A landscape with many peaks, sampled at points; each row gives a point and its height.
A climber steps from a point to whichever of its 3 nearest points has the largest rise for the distance, and stops where none of them is higher. Distance is the straight distance between rows; heights are no part of it.
Z717 h=260: [120 154 183 104  74  47 125 167 103]
Z922 h=451: [140 180 115 106 161 147  95 119 188]
Z24 h=346: [146 161 117 123 131 176 109 138 142]
Z630 h=68: [119 137 141 118  80 154 138 160 102]
Z817 h=395: [142 174 128 118 148 156  98 134 152]
Z554 h=683: [142 193 127 100 159 121  80 131 178]
Z176 h=404: [140 100  89 149 169 184 148  77 152]
Z984 h=624: [125 168 135 102 174  76  85  95 192]
Z210 h=265: [126 155 159 116  68 125 122 176 108]
Z340 h=617: [135 146 139 112 154  97 108 133 135]
Z217 h=513: [106  79 140 150  84 115 170 121  85]
Z237 h=258: [140 183 157  95  97 116  91 196 130]
Z541 h=630: [140 139 124 136  98 207 138 144 118]
Z734 h=261: [125 169 182 103  82  67 104 178  99]
Z377 h=623: [124 137 118 119 169  43 103 110 146]
Z322 h=562: [131 151 135 120 155 118 117 118 133]
Z334 h=518: [131 144 119 131 154 124 115 116 137]
Z947 h=263: [123 166 172 100  72  97 111 185 115]
Z631 h=606: [127 121 129 132 145  87 127 116 127]
Z789 h=321: [140 178 119 117 138 177 100 168 150]
Z695 h=625: [118  55 107 143 153  75 151 117 113]
Z655 h=586: [140 118 126 141 107 215 143 142 106]
Z915 h=525: [138  95  80 143 178 145 141  64 179]
Z872 h=643: [123  82 112 131 158  81 144 114 117]
Z902 h=269: [130 162 146 113 101 142 110 168 115]
Z90 h=482: [140 144 125 130 155 153 119 119 151]
Z67 h=165: [125 122 138 142  87 154 144 135  93]
Z601 h=417: [109  97 149 143  71 145 166 122  89]
Z245 h=610: [115  41 102 145 130 103 179 105  96]
Z597 h=489: [139 108  82 141 165 162 127  65 202]
Z595 h=493: [131 111  92 132 169 136 120  77 173]
Z724 h=618: [120  79 123 142 145  97 146 111 111]
Z476 h=316: [114 130 154 129 124  72 128 132 103]
Z801 h=616: [116  44  85 147 148  93 162 106 116]
Z379 h=488: [122 119 106 136 175  97 128 101 165]
Z303 h=403: [118 102 145 134 125 102 136 118  95]
Z4 h=588: [108  79 118 125 148  54 145 120 114]
Z755 h=629: [126  85 101 136 156 106 143 107 129]
Z928 h=544: [117 103 134 126 160  46 126 128 121]
Z864 h=593: [123 111 126 137 159 122 142 109 119]
Z149 h=262: [135 162 158 113 130  79 101 154 126]
Z721 h=526: [116 102 136 153 100 167 165 114  89]
Z921 h=427: [140 180 144  93 131 117  90 157 146]
Z31 h=591: [131 149 105 115 168 142 100  85 195]
Z677 h=311: [144 162 131 109 124 160 113 150 125]
Z551 h=384: [ 98  78 145 159  55 136 188 120  85]
Z908 h=615: [118  74  96 134 164  79 143 101 145]
Z651 h=554: [142 155 101 127 172 168 110  92 180]
Z59 h=328: [141 161 109 125 145 205 115 133 153]
Z874 h=567: [147 137 107 145 117 242 143 125 128]
Z557 h=552: [135  96 109 158 132 182 159  99 111]
Z591 h=476: [115  98 132 154  76 192 175 124  88]
Z521 h=168: [121 131 163 124  94 108 140 145  93]
Z953 h=163: [115 120 165 125  82  74 146 138  86]
Z581 h=600: [138  83  98 149 168 145 148  87 142]
Z275 h=614: [126  47  91 155 149 117 163  99 119]
Z302 h=319: [106  96 139 135 123  75 139 134  97]
Z366 h=487: [145 122  84 131 171 159 115  58 199]
Z35 h=259: [110 149 181 112  47  89 139 169  97]
Z539 h=425: [129 119 129 138 129 170 140 117 110]
Z392 h=243: [145 192 131 113 110 164  58 210 167]
Z533 h=576: [119 137 137 122 155  40 116 135 124]
Z558 h=714: [129 155 129 108 169  67  93 114 169]
Z976 h=601: [116  82 125 158 122 120 166 113  92]
Z68 h=305: [149 200 136  94 130 156  69 187 160]
Z936 h=58: [107 136 163 120  57 134 144 153  99]
Z762 h=645: [123 147 137 118 161  86 110 124 144]
Z777 h=407: [132 128 133 132  97 182 134 145  99]
Z199 h=304: [139 146 129 128 126 170 132 130 115]
Z633 h=500: [134 174 136  98 149 106 102 143 151]
Z778 h=290: [140 164 128 111 102 187 102 176 133]
Z792 h=661: [126 155 118 124 168 106  99  97 184]
Z152 h=392: [150 185 121 103 137 146  84 155 171]
Z790 h=583: [116  82 133 163  89 142 170 108  87]
Z331 h=517: [140 150 108 125 157 154 117 102 149]
Z265 h=602: [110  50 122 157 104 122 178 117  79]
Z952 h=605: [114  60 105 156 127 124 174 121  96]
Z360 h=252: [135 147 146 120 115 138 127 143 113]
Z491 h=426: [130 175 135 108 155 121  95 117 163]
Z526 h=365: [149 132 105 146 148 208 133 111 150]
Z99 h=250: [108 113 151 139  76 122 158 132  81]
Z442 h=592: [126  78 114 150 139 146 156 108 102]
Z36 h=264: [128 153 155 109  97  98 115 160 113]
Z61 h=266: [129 156 149 120  79 124 118 167 112]
Z15 h=553: [130 109 122 154 140 151 139 114 119]
Z315 h=274: [139 158 140 113  96 159 102 187 122]

For each start below, name the point where the climber stops.
Z864 => Z872
Z633 => Z558
Z630 => Z541
Z442 => Z872
Z149 => Z558
Z976 => Z872
Z533 => Z558
Z68 => Z554
Z392 => Z554
Z67 => Z790
Z631 => Z558
Z526 => Z541
Z302 => Z872

Two climbers start at each pair of points below. Name the first point that both come to, or write -.
Z557 / Z275 => Z801
Z322 / Z921 => Z762
Z265 / Z581 => Z872
Z476 / Z303 => -
Z928 / Z334 => Z762

Call two points neighbours if one is among the 3 nearest of the other. Go from one point of each pair to the other, from neighbour to neighbour, staying as high as possible. Name the lowest point that can't be avoided.
Z554 / Z915 => Z922
Z558 / Z872 => Z864
Z558 / Z792 => Z984
